Each row is a point on a tangle of strands that fork, close into loops and nearly touch. The rows are in no order.
Points whose rows are less than 99.7 apart are linked; no others are.
j_658: [ -1  -5  30  25  12   5  -3  11  -5  15  -2 -33  -6  13   7 -17   0   7
  20 -16  13 -15  -5   4  14  19   2  24  24  15 -13   3 -30   6 -13  -8
 -14  -3  -2]
j_648: [ 15 -10 -19  11 -19  12  27   7 -23 -23 -20  -4  52 -34  12  32   5 -21
  -6  14   2  11 -30  -9 -25  10  14  18  -5  29 -32   6   0 -21   6 -28
   3 -18 -59]
j_427: [ -3  19   7   5   1  -7  16 -11 -38   2 -11   1  -8   3 -27  -4   9  -7
   9 -14  -6   0 -22   0  13 -23 -27  22  -6   9  -1 -12   2  19 -19  25
  20 -26   8]
j_889: [ 14  30  15   3  13  -9 -38   2  21  18 -16 -14   2  -5 -12  -8 -24  -6
  36  19  16 -59  19   8  26   3  -7  10  27   5  14 -10  29  -5  29  -5
  45   8  22]
j_187: [-12  13  17 -10  53  -7  -5   6  -1 -14  -9 -22  11  18 -26   3  11   1
  19 -20  15 -12  26  35  27   3   0   2   0 -10 -29  33 -15 -38  22 -25
   4   0  11]
j_227: [-11  -8 -30  -2   0  -2  15 -13 -15  -2 -18 -21  57 -43   6  27 -22 -19
  -8  12  -2   5  -7   4 -20  23   5   6 -40  24 -39  16  -5 -35  16 -37
 -10   1 -47]
j_613: [  7  -7 -30  -5   5 -32  13  -9  23  -1 -17 -19   5   2  -6  14  10 -13
  -8   0  23  31   1  28  -7  -4 -12   4 -19  -6  38  -3   6  -3  25 -14
 -19  47  11]
j_116: [ 18  27  23  27  13   9 -17   4  29  17 -19 -20   5 -24  -8 -10  -1  -4
  12  18  18 -47  16  -7  23  28  -2   0  16  19   7   3   8  20   5  -4
  17  18  26]
j_910: [ 18  37  13 -33 -18 -14 -22 -25  15  -3   8  39 -19   3   6   3   9  22
  14  18  -2 -19  24   3  -4   1  10 -21 -30 -40  -3  21  20  26  -1  41
  30 -17  12]
j_820: [-20 -10  23   4  16  10   2  -2  29   3 -14  -5  -1 -16  11 -23  -8  -3
 -30  -4   9   3  37   1 -12  40  11 -15  -3  17   8  -9  20  18 -31   0
 -32  29  14]
j_761: [ 29  10  21  32  11  -8  18  14  22  -4 -12  -4 -11  31   7  -7 -13  -4
 -15 -10  -9  13 -10  35 -11   6   9  -3   6  31  24  -7  18   5  23  11
 -18  15   9]
j_699: [ 29  24  24  26  18  20 -14  -8  14  21  -3   8 -10  -9 -22 -30   5 -11
 -23   6   0 -32  -7   2  16  32   6   5  11  28  18 -22  19  34 -17   4
  13  27  22]
j_440: [ 33  12  28 -17  -1   4 -15 -12 -16  -4   6  19 -14  31  -3   3  44  26
 -11 -22   5  -7  -5   9   2  11  27   1   8   5  13  -3  -2  21  20  -6
  -1  -8  26]
j_190: [ 15  53  32  26 -16  -9 -33  19  25   0 -24   6  22  30  16 -17  15  27
  -6  46 -15 -11  30  15  -7  37  25  -2  24 -17  13  29   0 -17  22  -3
   9 -35  12]
j_956: [ 19  -9  23  -5  14  46 -18  13  23  17  25  30 -15  11  -5 -17 -17   8
 -26   0  -9   8 -29  -9 -26 -28  -6 -26  42 -19  16 -16  -7  21   1  -7
 -22   1  -9]
j_687: [  0  -1 -14  40 -12 -19  30  18 -28  14  13 -23  21  -4  13 -18 -32   3
  21 -11  -8 -21   1 -13   8 -11 -30  -1 -12  29  -9  -7  26  15 -35  35
  -9   2  -2]
j_855: [  4  12   6 -17   7  19 -19 -17   1  10  16  49 -22   3   4 -21  27  14
 -17  20 -10  19 -20 -12   0   1  20 -25  14  -3  29   3  21  11 -15  24
  -5  -3 -14]
j_730: [ 15 -23   1 -11  12  21 -13  27  30  34  47  24  -1   7  16 -10   1  17
 -33  37 -25  29 -19  -7 -33 -49 -17 -16  44 -16  13 -33 -19   8  -2 -20
 -14  13 -24]
j_916: [-16  26 -21 -17 -40 -23  -5 -12 -44  11  -8  22  -4 -15  12   6  23  19
  -3  11 -14 -14 -24 -38  -4 -11 -19  17   1 -29  14  11 -41   8   9  17
 -20  -7 -25]
j_905: [ -2 -38 -13  11  12   1 -10  -3  -5  -7   3  -9  38 -15  10  13   2   0
  -4   1 -22  31   2   3 -11  33   7   6  28   5 -16   3 -38 -24   6 -38
 -23  -1 -34]
j_824: [ 35  11 -19  36 -10 -36  15  -2 -15  -5   9  -5   0  17 -36  22   1 -10
  16   1   0  -9 -13   2  16 -27 -10  47   8 -10  17 -25 -11  18  18  25
  30  22  14]
j_598: [ 16   0  31  -7  11  24  -9  10  28 -13 -11  45 -21  13  10 -11  31   4
 -49   4  13  12   6   1   7  14  28 -17  54   9   4  -2 -17  33  -9 -16
  15  -9  19]
j_435: [ -8  11   9   0  10 -36 -19 -15  -3  -5 -17   9   9  39  16   9  13   5
  -8  12  -1  18  19  41  18 -11   0 -11   5 -26  -1  20 -17 -15  43  -5
  19 -25   1]
j_152: [-24  25 -20  17 -12  -9  37  12 -34  22 -12 -20  31  -4 -17  19 -28 -33
  16 -17   5  -3   2 -36 -14 -41 -18   4 -43 -16 -12   2   3   3   9   4
  11  15  20]
j_948: [-61 -61 -39  -7 -13   0 -14  23   5   9  33   5  16 -31  17  13   2  20
 -17   5 -18  26  30   3  -8   9  19  15   6 -18  12   4  25  22 -18 -17
  10  -4  -8]
j_164: [-22 -11  12  -6  49 -15 -15  11  24  -9 -12 -14  10  11 -10   6  23   8
  -8  -1  20   2  43  38  27  10  26 -11   5   3 -12   6   4 -22  -2 -32
  16  18   7]
j_729: [-15   2   1   2  16  32  33   0   4 -27 -31 -16  -8  -3  -7 -36  -2 -15
  15   8  11 -16   9   5   1 -25 -23 -41  -8  15 -13   0  29  -9 -27  30
  10 -19  28]
j_760: [ -7 -24  11  -1  -8  16   4  -2 -24 -29   8 -10  35 -13   3  18   2 -25
 -25   6   0  -1 -16 -10 -15   7  33  14   0  32 -20 -19   2 -26 -15 -12
  -6 -14 -60]
j_208: [  6  13  43  30  24   9  16   5   5   4  -6   0 -18 -26  -5 -24   4  -9
 -28  -1  22 -25  10 -13  10  26  15  10 -11  17   3 -14   1  28 -34   6
 -32  36  33]
j_583: [ 10  34   1   2 -17  40  -3 -13  13  32  13  13 -19 -19   0 -30   6  -3
  10  -7  -5  -9 -20 -16 -10  -1 -20 -22   6   1   6   8   9  37 -30   9
  -8  -9  -1]
j_664: [ -8 -45   0   8  13 -29  -3  -2 -12 -22 -21 -19  42 -10  -6  36 -12  -7
   2 -11 -10  20   8  10   4  14  20  15   4  12 -17  -3 -44 -20  29 -15
  -1   1 -25]
j_221: [-12  42 -21 -31 -11 -34 -34 -31  -2   6   4  25 -12   6  -1  15  11   6
   9  20   3  -8  12  -3   4  -3  -1  -2 -51 -47  11  12   8   7  26  23
  14  -3   5]
j_363: [ -7 -20  24  15  19  27   3  16  -6 -20 -18 -51 -10 -16  16  -9  -4  11
  19 -10  20 -31   6 -16   4  13  -3  18  19  12 -36  29 -26 -28  -9 -15
  -2  -5  18]
j_900: [  8 -20   4  12   7  -5  -6   1 -17 -18 -11  16   1  31  17  13  22  16
 -14   3 -13  21  11  10  16  -8   5   0  51  -1  -4  12 -29 -12  33 -21
   5 -34  -1]
j_224: [ 25  -9 -14 -32  -4  17  -8 -29 -19  18  -8  22   5 -16  19  23  15  24
 -10 -24  -1  29 -18 -25 -12  21   8 -53 -20  19   0  -6  28 -20 -13 -28
   4 -16 -19]
j_738: [  2  18  -7 -42   8   6 -17 -26   6  14 -14  14 -18   8   3   6 -19   3
   7 -36  25  15  43   2  16 -24 -16 -38 -49  14 -11  29   7 -21 -17  -4
  23  -8  14]
j_331: [ 47  19   9  47  -8 -20  33   3 -19   5 -17  -2 -21  30 -15  -1 -13   3
 -31  -6 -26  19 -42  21  14 -16 -11   1  -6  29  19 -11   6  10  20  20
 -10   3  10]
j_382: [ -3   8  -9  15   2  24  18  -1  -1  10  19  -1 -10 -14  -1 -22  -2  -6
  15  -6 -20   6 -36 -25 -29   4  -7  -9 -13  -9  25 -27  24  20 -27  11
 -22 -11  -2]
j_661: [-23 -54 -33 -16  -5   8 -13 -13  -1  12  31  10  20 -38  15  18  24  12
 -30   7 -19  40   9 -12 -18  12  19  -8  -2 -15   9  -5  47   9 -15 -24
 -15  -1 -25]
j_969: [  6  24   2 -22   5  23  21 -12 -14   4 -29  -1 -11  -8  -3 -16  10 -12
  -2 -22  10  -2  -3   6   7 -11 -15 -48 -24  13  -5   3  34   2 -41  17
  -5 -15  18]
j_823: [ 26 -23 -32 -31  19 -15 -10 -22  -2   1   2  14  52   5   6  22  23  11
  -7 -17   2  24  21   7   7  32  18 -34 -12  20 -26  14 -14 -37   6 -29
  -2   7  -7]
j_539: [ 17  -2 -21 -24  26 -11 -19 -14  21  16 -17   7   5  11 -13  -9 -14  24
  -4 -30   1  25  38  13  14  -8 -10 -18 -49  11  -3  34 -11 -45  -3 -24
  12  24   1]
j_829: [ -4   9  51  -1   2  15   3  10   2 -23  34  15 -40  24 -20 -17  -5  -1
  15   7  -3 -33 -20 -18  19  -2  21  38  18  -2  19 -36 -22  29 -15  11
  13 -13  -3]
j_520: [-23   7  22 -15  15  13 -28 -13 -17  -3 -14  14   6   7  26 -11  17  22
 -11   7   2 -23  17   7   9 -11  12  -4  32 -24 -12  26 -10  -4 -12  -7
  16 -30   0]
j_576: [ 21  19  12 -37  18   8  -1 -19  -4   7 -38   8 -15  11  -7   3   8   4
   0 -40  20  -2  16  20   8  -3  -9 -29 -21  22 -14  10   1  -4  -5   9
   6   1  24]
j_103: [ 15   5   4  18 -10  -8  -6  17 -16   3  33  -1 -36  24   4  -1 -15  -6
  -5   8 -19  13 -23 -14  21 -11  10  34  39   8  33 -21 -44   5  12   7
  -4 -17 -19]
j_841: [ 20  12  21   1   3  13   1  15  -4   1  30  18 -24  13 -11 -21  10  13
 -13   1  -5  -5 -37 -35   9 -14  -1  35  36   0  19 -19 -24  31  -4  -2
  -8 -13 -15]
j_858: [ -1   8 -18  39  -1   3 -20  24  -5  18  23 -32 -15   7  11  -2 -34  11
  11 -22 -15 -14 -10 -10  30  34  -2  25  39  17   1   7 -50  -7  -9  -4
   0  -1  -2]
j_647: [-61 -58 -27 -12   5  18   5  13  17   2   1 -18   9  -9  13  14 -27   4
   4   6 -14   4  34   9 -21  12  20   7   6  -8  -2  21  17  16 -12 -20
   9  -3  27]
j_502: [ -6  46  22  25   3  -9 -24  23  18  25  11  25  12  27  15 -38   9  26
 -33  47 -27  -2  13   9 -22  42  21   9  21 -21  43  18   6   5  10  -5
  -2 -18  -9]
j_955: [ 39  23 -31  40   0 -39  -2  -6   6  17 -14   5  14  12 -24  20   4  -3
   0   2  11  -5  -6  17   5 -16 -10  22 -16 -20  15   6 -14  24  42  -2
  13  34  32]
j_909: [ -7   2  41 -13  -3   4 -13  -7  16 -35   9  13 -25  10 -17   0 -19 -32
   9   1 -11 -39   0  23  -2  -7   5  -7  -9 -20  -3 -27   0  14 -18  27
  20 -22   2]
j_409: [ -3  -9 -14  12  -6 -19  18 -11 -26  16  11 -40   2  -6   9 -32   7  -7
   8  20  -9  25 -26  -4   5  17 -27  17  -1   6  13   9   9  10 -30   1
 -18  11 -10]
j_501: [ 57  12  36  15 -21  -2  -2  11   7 -13  19  16 -35  26 -47 -16 -39   2
   7  25 -34 -24 -20 -10  24   7  26  22  34  11  20 -47  10  35  21   8
  31 -20  13]
j_260: [ 36  24 -34   6  10 -29  -8  -2  32  18  -5   5  -4  15 -20  -1  27  -7
  -4 -13  25  20  -6  20   9 -11  -5  18 -33   4  23   8   1   3  20   4
   0  35  27]
j_518: [ 23  12   3   1  -1   6 -27 -25  -9  11 -16  -6  -1 -15 -35  11 -15  -8
  37   6  15 -65  -8   1  29 -20 -21  13  24  11   5   6  30  12  19  22
  45   5  28]
j_130: [  0   2  14  24  34  15  -5  18  34  14  13   6  -3   9  10 -12   2  21
 -17   8   8  14   9  13 -10  50  34  -8  -4   0  24  -3  16  26 -11 -14
  -9  36  26]
j_105: [ -5  20 -45  27 -55  -4  36  41 -36   9  28 -30   2 -21   0 -17 -39 -15
  23 -18  -5  -3 -29 -51  -2  -1 -17  -4 -11   3 -23 -18 -21 -13 -30  22
  -5 -11   5]
j_734: [ 43 -14 -29 -38  19 -20  -8 -31  -7   5 -20  16  27  -2  11  17  11  18
   6 -22  -9  18   4   0  14   0  10 -21 -57  20 -14  20 -16 -48   6 -24
  16  16 -17]
j_853: [  9 -13 -16 -25  18 -14 -14  -4  10  19  10  -1   6   6  26 -10  35  26
 -16   0   5  46  10  15  -4  35  16 -19  -1 -18  34  14  -7  -1  22 -22
 -23  29   5]
j_684: [ -4 -22  -4 -20   1  18 -26  16   4  31  51   2   1  -9  21 -16  -3  24
 -50  22 -31  33 -25 -11 -11 -20 -27   4  30 -32  20 -21 -12 -13  -9 -22
  -5  33 -50]
j_642: [-12 -31   4   6 -22  27   4   7   7   6  10 -25  -1 -33  14   0   3   3
  23  -9  38   1   5 -16 -32 -12 -14  10  25 -14 -50  15 -17  -9 -29 -30
  -4 -22 -17]
j_27: [ 16  25   1 -16 -37 -14  29  -9   0 -24 -16  25  -7   7 -42  20   8  -4
   9 -39  22   1   7  12 -13 -44  -4  15 -50  -1 -25 -10   7  -3  22  18
  -2  -4  25]
j_211: [-18   2 -18  14 -29   5  29  33 -28 -15  10 -37  -3 -13  24  -3 -33  -8
  33 -20   3 -11 -19 -32  -5   3  -4   8   6  37 -21  -5 -21 -27  -9  19
  -4 -14   1]
j_61: [-61 -19  17 -21  46   2 -23  12   3  -6   4   0  14  -4  22  -1  20  25
 -18   3   3   5  39  20  19   9  13  -9  22 -13 -12  30   3 -16 -20 -17
  19 -12   9]
j_743: [ 16  13  29 -25 -11   6  21 -19 -38 -14 -23   4 -18   2 -25  15  16  23
  -5 -35  -6   0 -24   6  -7 -13  -9  13  -7  13 -29  -8  22  17 -18  -5
  -3 -32  12]
j_123: [ 32  45  17  17   9   6 -24  31  38  11   7  40   4  25  11 -12  30  29
  -9   8  -2  -1  35  -6  -8  42  32 -21  21  -7  13  23 -13  -3  32 -13
   3 -20  24]
j_793: [ 15  -2  35   9 -18  13 -27  29  34   5  28  34 -19  36  10 -11 -32   1
 -17  33 -18 -22 -14  -1   6   2  18   1  48   1  27  -9 -14   5   0  13
  26 -27 -15]
j_158: [ 29  12 -16  55  -6 -39  48  10   0  -6  -8  -4   8  13 -15  -4 -12 -10
 -21 -10  -5   5  -1   6  13 -51 -34  29  14  16   7 -21  14 -10  10  51
  -8  24  -4]
j_938: [ -9 -15 -14 -11 -26  -3  -1 -11 -26   1 -10  49   1 -38  16   3  17  15
  -1   4 -27  -3 -38 -51 -12  -4 -16   5  14 -38  15 -10 -20   1   7 -12
 -28   9 -45]
j_339: [  7  20 -33  44 -25   1  49  17 -46  26  13 -11  44   4   7  -6 -16 -16
   8 -18 -17  -7   0 -42 -17 -26 -24  -9 -27   0 -13  -3  20  18 -11  16
   1   1  15]
j_809: [-38 -11   3 -10  42  14  12   4  32 -27 -23 -22 -16   2   5 -13  -2 -34
  20  24  15 -12  20  26   8 -32 -22 -21  -7   7   4   6  38 -17 -18  26
   1   8  17]
j_488: [  6 -26 -36 -21 -18   9  -4 -33  -5   9   5  -2  -1 -36  17  -5  20   0
   3  17   1  56 -16 -30 -10  20  11 -25 -14 -22   7  -9  46  16 -25 -11
 -19   9 -22]
j_380: [  5  46  10 -21   1  29 -22 -25  29 -16 -10  40 -16 -12  -4   9  -2   1
  27  -6  11 -16  13  -3 -12  19   2 -28 -34  -6  -1  -4  22  31 -11  33
  28 -28  35]
j_799: [ 15  -2   2  24 -16 -25 -11  21 -26   2  15  -5 -16  22  18  16 -24  25
 -10 -13 -28 -15 -17 -11  25  27  -5  30  22  -7  11 -10 -59   1  14  -3
  -4   6 -24]
j_773: [-35 -15   3   1   7  -1  24   6   1  -8  -8 -29   0 -10   5   3  -2 -12
  25 -12  20  -1  17  -8 -18  -1  16  -8 -35  14  -4  -2  24   7 -11   0
 -28   5  -4]
j_981: [ 30 -30 -20   4  11  18  -7 -13 -18   1   4  -4  41 -10  11  14  14   6
 -18  -8  -9  26 -13   9 -14  45  12  -8  -6  22 -25  15   4 -26  12 -27
 -37   7 -24]
j_22: [ -1  -8  16  -1 -13 -14  -3  -7  -8 -36  25  -6 -34  12 -31  -7 -15 -21
  26  -1 -22 -27 -25   7 -16  -8   6  -1 -43 -20  13 -43  -8   6  -9  14
   4  -4  -5]
j_849: [-36 -48 -33 -18 -23 -11 -15   9   0   8  21  -1   4 -13  22   7  -1  -3
 -18  13 -25  24  -5   3  15  21 -18  27  41 -18   3  -3 -27 -14 -16  -5
   6   2 -28]
j_258: [-16 -30 -13 -12 -13   2 -19   3 -20  11  22   7  -9  -8  21   9 -16   9
 -32  14 -37  25 -29 -11   3   7 -15  12  34  -5  17 -25 -27 -18   5 -20
  -9  10 -57]
j_896: [-11   9 -12   1 -13 -15  47   2 -38   1 -20 -43  35 -26   2   3 -32 -13
  -1  -6  26  -5  -1 -20 -13 -28 -20 -16 -28  25 -49  26  18 -32  11 -19
   0 -22 -15]
j_786: [-35  30 -26 -15 -11   0 -13 -24   5   2   8  21   5  -7   7   4  -3 -12
  32  16 -21 -21  13 -19   0   1  -7   0 -32 -25  21 -10   5  37  13  24
  18 -15  -1]
j_266: [  5 -29 -16  -6 -10  11 -18 -17 -26   5   5  24   4 -17  27   9   2   8
 -40   2 -29   2 -56 -35   4  13  -4   4   9 -37  -1  -4 -12 -17  13 -23
 -27  18 -67]
j_261: [ 26  -7  40 -34  -6   7  -4  -7  11 -23  -7  45 -33  19   0   6  41  19
 -19  -8   4   8  13  -5  13   0  37  -4   6   9 -18 -16 -15  11 -15  -8
  21   1  22]
j_293: [ -9 -22   5  29   4  -7  15  12  16  -8  -2 -21 -10  29  20   7 -13 -21
 -10   7 -12  30   5  22  -8  19  -3   0  44  22  24   6   4   7  20 -10
  -7   4  -1]
j_837: [ 14  19  23   3  21   5  -8  20  31   5   9  13  -1  42   7  -7  12  28
 -11 -13  -6   6  32  17  -4  40  41 -11  -2  -7  21   5  -3   7  22 -40
   2  17  24]
j_412: [-24  -2  -5  -6  17  44 -27 -14  44  -1  -8  14  -3 -23  25   1   7  10
   6  28  20   3  35 -21   7   8  -3 -29  23  -7 -16  25   8  11  -4  12
  20  11  41]
j_677: [ -1 -15 -22 -44 -15   9  11 -20 -15   8 -11   9  -4 -10  12   9  26 -16
   4  -8   9  40  -1  -5 -18   8  -3 -31  -8   8  -9   5  25   9  -9  -7
 -17 -17 -16]
j_322: [  4   8  -9   1 -19 -20  35  13 -12  -9 -19  -4  15  -6 -25   4   8 -17
 -17 -47  23   8   0   7  -4 -46 -17   7 -40  -8 -23   3  17 -21   3  31
 -34   9   3]
j_344: [ 22  16  31   8 -13  -1   0  15   4 -21   6  -7 -35  16 -46  -6 -13  -4
  23  13 -17 -45  -4  -8  33  -5  17  25  35  13  11 -43  -5   3  -4  18
  40 -12   0]
j_308: [ 14  12  24  21   5  -3  15  11  42  -6 -24 -10  -4  14 -10   8 -26 -24
   7  -3  17 -39  -5  32  -6 -13   6   4 -10  11  20  -9  23   4  18  35
  -1  14  17]
j_67: [-19  -4   0 -35  12 -19 -31 -26 -25  -3  -6  21  30  19  20   9  20  23
 -12 -15  -6   3  21  10   3  -1   9 -12  -2 -24 -28  30 -22 -14  21  -5
   2 -25   1]
j_710: [-37 -35  -2   9  16   8   0  26  26  -5   3 -16   4  10  14  12   4 -11
   7  28   1   9  21  22  -7  17  19  -6  21   4   6  10   5  14   8 -17
  -7   2  21]
j_172: [-40   3 -18 -16 -28  -3   5 -14 -10  12   6  21  -6 -11  29  13  -9 -10
  11   5 -18 -19 -13 -20 -11  -7 -13   7   8 -19  17   4 -26  14  22   6
  -5 -27 -11]
j_253: [  2 -38  -7 -10 -38  24  29   0   0  11  25 -11  -5 -29   6   1   5  -2
  11 -15   6  18 -14 -21 -29 -12 -10  21  28  17 -16 -10 -21  -6 -20 -16
 -22 -16 -19]
j_404: [  6   8 -10  32  -2 -18  36  18   1 -14   3 -16   4   8 -35 -12 -17 -24
  18  -9   1 -28  -1  20  18 -53 -30  12  -1   3   1 -22   3 -19  -5  55
  -8  -8  12]
j_352: [ 24   8   3   3 -16 -36  24   8 -18 -27 -12  -4 -27   8 -31  24  29  -2
  11  -7   7   2 -21   7  15 -19   0  43 -12 -15   9 -16 -25  22  32   6
   0  20   7]
j_201: [ 31  15  26  13  -6  17  -9  15  24   6  20  23 -10  24 -19  -3 -15  -3
 -10  24 -29 -16 -34   0 -11  16  21   2  32   4  34 -17   8  30  29  10
  10 -12   5]
j_717: [-35  -2   7  -4  47   4 -18  -7  -1 -10  17 -43  14  15 -13 -15  -5  11
  32   8  29  -7  26  13  18  -9 -25   4  -7  -4 -34  41  -4 -41  11 -39
  -7  10  22]
j_891: [-20 -15   5 -11 -11 -23  26  -3 -20 -41  -1   3 -10   9 -13   6   4 -36
  12 -14 -10  -3 -27   3  -5 -16  16  -5 -28  -1   6 -38 -11  -9 -13  14
  -4 -13 -29]
j_405: [ -1 -15 -15  26  -1 -19 -13  25   0 -20   3   7  35   6  24  16   6  12
 -14  13 -35  45  17  -6   1  20   3   3  54  -8  -5   7 -44 -20  36 -38
 -16 -22 -25]
j_646: [ 12  23   4 -29 -17 -12  -2 -18  15 -30   6  26 -17  10 -29  24  -8  -9
  12   3  17 -23  -3  19  -9 -37 -21   3 -31 -31 -29   9   8   2  34  18
  20   5  28]
j_281: [-22  16   4  -8  -4  58 -25  -7  45   5   1  36 -15 -29   1   2   4  -3
  13   6   3   2  27 -22 -15  22  17 -34   5  -7   6  -6  15  27 -13  18
  18  -9  17]
j_26: [-24 -11 -25  -5 -35 -12   7   9  -9  15  22 -41 -15  -6  24   1 -15 -24
   9   5 -18  17 -22  -1  24  31 -26  25  20   5  12  -1 -28  -5 -26   8
  -6   9 -22]
j_450: [  0  38  -9 -25  19  29 -28 -25  22   5 -12   9 -13 -23  10 -11  10  14
  18  31  25 -27  34 -11  25   4  -5 -14  -2   3  -9  29   7   7   3   9
  31   6  35]
j_724: [-14  15  -2 -36   2   2   0 -13   6   0 -22   3  -8  -3 -15   3 -22 -25
  -1 -30  43  11  10  27   1 -33  -4 -28 -56  -9  -9  33  30 -32 -14   2
  13  -1  -6]
j_641: [ 11  -8  23  -8  -7  -6 -16 -15  21 -14  -3  18 -24  27   5  27  -5 -14
   8   7   2 -17   1  37  -6 -20   0 -17  -2 -19  -4   3  12  19  26  19
  24 -15  19]
j_562: [-10   5  -9  29   1  -4   3  22 -12  31  14 -37   3  -4   4 -34 -17 -11
  19   8  -3 -18 -22  -3   5   9 -22  22  -1  18  15  -5   8  24 -53  19
  -8  17   8]
j_852: [ -1 -16   2 -11   1 -30  17   3  -3 -33  -8  -8  -8  13 -19  19  14 -22
   4 -21  10   3   5  26 -17 -25  12  25  -9  -8   6 -20  -7  -2  29  12
  -8   4  -3]
j_850: [-23   8   7 -13  12   6  -1 -10  29  -2 -16 -27  -7 -10 -18 -15  -7 -31
   2  -3  42   3  13  24   0 -32 -26  -5 -34  -6  -9  15  37 -22 -23  24
   0  20  18]
j_213: [ -9  30  15  -3  -8   3 -26  -5  20  30  10  30  -4   3  14 -13  17  31
 -29  38 -21  -9   2  -9 -23   2  16  -7  25 -26  48  -2  15   7  -3  33
   0  -6  -6]
j_83: [ -4 -15 -18 -18   9  -6 -13  -7   2   0  13   3   8 -19   8   2  34  20
  12 -12  25  23  28 -15  -9  30  20   4 -30  -3   5   3   0  19   9 -18
 -17  15  -2]
j_707: [  1 -38  18  10  -9 -20  11  -3 -33 -32 -11 -16  33  -5   2  43 -16 -16
 -20 -15  -7  -7 -13   7 -16   4  27  18 -24  24 -22 -22 -11 -34  16   6
 -12   8 -42]
j_231: [ 36   5  -2  43 -14 -35  48   4 -28 -22 -28   2  -7  10 -22  12 -30  -2
 -23  -3 -33   5 -29   8  19 -29 -28  22   0  -7  11 -35   6   5   2  52
 -21  15   9]
j_997: [-26  21 -16   5  -7   8  24   9  -1 -13  -5 -18  -4  -9 -18   2 -25 -28
  39  -1  22 -20  -2 -17 -12 -36   2  -4 -47  -4 -11 -13  21   0   5  15
   0  -8  17]
j_14: [ -4 -26  -7   9 -11  21   6  23 -24   0   3 -50 -16 -19  23 -10 -21  10
  43  -1  31  -9 -14 -20  -9  -9 -12  23  30  24 -42  19 -32 -36 -29  -7
   8 -20  -3]
j_264: [-44 -35   0  -3  28   6  -3 -17  -4  -6 -11 -43  29  -9 -19  -1 -21   9
   7  12  23   7  21  18   5  -5 -14 -15 -24   5 -34  37  17 -51   8 -38
  -9  14   6]
j_873: [ 15 -24  25  -5  -2  38 -19   8  16  10  12  37 -11  -7   4  -1  12   2
 -33  -3   8  -5   6  -6 -22 -15   5 -16  57   5 -13  -1 -11  22 -25 -15
 -11 -15  -1]
j_263: [-31 -12  -4  -7   7  -8  -3   5 -20  13   9 -31  21 -16  -1   7  12  10
  14 -20  12 -13  14 -16 -16  27  18  15 -35  -9   3  -5  17  13   3 -30
 -26  28  -8]
j_272: [-10  14   4  19   0  -3  29   8  27 -27  -9 -14   1   7 -14   3 -22 -16
  34 -17  13 -54   6  -1  -8 -43 -15   5 -23  -2 -15   0  22 -17   6  42
  -6   3  24]
j_864: [ 17  14  -2 -10   7  27  -1 -20  11  29   6  33 -45  -9   5 -27  22  15
   5   7  11  29  -7  -8   8  19  -6 -32  -7  11  17   1  13  20 -34  10
   2  15  21]
j_549: [-29 -17 -21 -11   2  -9   8   2 -22   2 -20 -31  46 -20 -10  17 -34 -16
  -4  11  13  -4  12  20   1 -10 -18  -4 -29  18 -53  18  10 -41   6 -28
   2   1 -25]
j_411: [  2 -30 -25  -7  10 -39   9 -13   2   5 -17 -13  29   6   5  -3  11   8
   2  22  -1  55  11  30   9  26  -9  -7 -14 -14  13  14  -5  -4  11 -31
 -17  43 -11]
j_591: [-13  -3 -15  -4  -1  -7  19 -23 -37  12  -3 -26  -7 -13 -10 -16  29 -17
  18   5   7   7  -9   5   5 -12 -22   9 -11  18  -3   3   0   6 -19  -5
   8 -12 -10]

How many points has the smallest loop of links through each point below? Write - if it is on no loop.
j_67: 17
j_272: 7
j_724: 7
j_734: -
j_352: -
j_855: -

A fork is a point with three links, a tip a point with one. Leave the first point through the second and follow the links. Name the first fork or tip that comes.
j_352, j_824: j_997
j_549, j_264: j_905
j_955, j_824: j_322
j_518, j_889: j_382

A tip is a point with one link. Name the tips that can be reached along the links from each point below, in the order of the rows.
j_116: j_382, j_518
j_938: j_440, j_224, j_743, j_322, j_450
j_734: j_896
j_14: j_105, j_793, j_253
